Points on a hilly landscape, in no order, each with its height.
A ball rolls from a point to the lowest of its 3 nearest points, and stops where none of them is lower. Distance is the straight distance between rows; heights are no part of it.
k_475: [124 125  83  84 192 150 114 110 180]  (h 659)
k_85: [117 136 108 125  62 127 128 106 117]  (h 18)
k_570: [145 116  96  81 187 121 102 117 153]  (h 741)
k_75: [108  89 159 131 122 116 127 141 132]  (h 468)
k_868: [ 86 150 142 149 104 170 158 165 131]  (h 268)
k_276: [169 154 114  94 159  86 102 128 195]  (h 538)
k_921: [103 150 102 145  82  94 120 114 110]  (h 62)
k_135: [114 157  84 179 115  99 132  97  73]  (h 136)
k_679: [140 200 156 163 112 125 160 133 102]  (h 505)
k_691: [113 112 106  60 188 153 112 120 148]  (h 673)
k_666: [158  81 137 124 148 108 107 125 159]  (h 701)
k_781: [104 172 131 159  92 134 148 144 118]  (h 415)
k_336: [112  69 159 120 130 165 138 141 145]  (h 236)
k_398: [101 151  84 165 131 140 149 100  59]  (h 21)
k_148: [119 120  93 110  65 159 117  92 115]  (h 14)
k_97: [121 174  97 177 126 123 137 105  69]  (h 123)
k_94: [ 97 156 128 153  78 102 143 136 119]  (h 293)
k_150: [108 114 132  63  80 139 116 121 121]  (h 68)
k_672: [ 86 149 157 147 120 133 152 162 121]  (h 189)
k_814: [166 144 112  91 175 115 108 125 187]  (h 338)
k_228: [104 108 147 102  95  66 119 129 121]  (h 259)
k_823: [166  95 134 105 158 167 114 120 175]  (h 202)
k_25: [179 140 170 112 118  91 101 153 205]  (h 185)
k_333: [126  94 145  77 139 116 120 122 123]  (h 356)
k_96: [149  89 143 177 143 107 127 144 149]  (h 443)
k_885: [102  85 154 134 115 145 135 148 135]  (h 282)
k_361: [162 170 142 180 132 171 157 117  64]  (h 142)
k_866: [126  89 148  73 130 150 117 128 129]  (h 67)
k_706: [145 172 125 168 143 142 149 114  47]  (h 365)
k_775: [152 104 127  87 166 154 113 115 160]  (h 214)
k_717: [176 123 123 113 148  92  97 117 169]  (h 665)
k_480: [155 132  95  88 171  86 105 108 164]  (h 642)
k_503: [159 148 133  93 156 137 110 136 205]  (h 190)
k_176: [135 142  81  89 171 127  95 126 195]  (h 570)
k_605: [102  89 152 159 138 120 140 158 133]  (h 348)
k_284: [120 125  77 141  93 161 141  97 101]  (h 12)
k_601: [ 95 143  92 145 134 163 157 111  35]  (h 28)
k_206: [169 177 149 172 133 114 138 102  53]  (h 596)
k_658: [ 82 135 143 148  84 149 150 159 118]  (h 308)
k_319: [144  73 158 131 138 164 121 137 157]  (h 218)
k_705: [155 104 128 104 153 106 112 118 141]  (h 677)
k_121: [106 120 145  83  89  98 113 135 117]  (h 159)
k_79: [133  89 151 159 136  87 124 151 132]  (h 414)
k_45: [110 141  84 163 102 172 149 110  99]  (h 9)
k_280: [155 105 120  83 169  74 107 121 132]  (h 775)
k_327: [ 95 142 113 151  79 141 144 129 119]  (h 366)
k_884: [ 93 111 149 147 110  70 120 145 116]  (h 470)
k_209: [123 183 119 166 112 164 161 142 108]  (h 473)
k_132: [ 93 158 154 164 102 110 148 162 113]  (h 325)
k_416: [182  96 132 140 136 104 112 129 168]  (h 690)
k_806: [115 141 102 161 145 186 168 118  55]  (h 45)
k_461: [180 120 150 106 137 177 109 133 199]  (h 192)
k_164: [116 168 127 162 151 102 139 104  15]  (h 597)
k_816: [129  83 160  97 131 133 123 135 130]  (h 205)
k_978: [105 120 152 180 150  91 150 170 121]  (h 398)
k_926: [178 138 143 103 143 144 107 128 206]  (h 187)
k_444: [ 92 123 148 115  76 154 133 142 132]  (h 339)

For each start below, name the point where the ball stops.
k_921 => k_45
k_706 => k_398
k_679 => k_672
k_416 => k_926
k_79 => k_866
k_691 => k_926
k_164 => k_398
k_444 => k_866
k_884 => k_866
k_705 => k_926
k_319 => k_926
k_75 => k_866
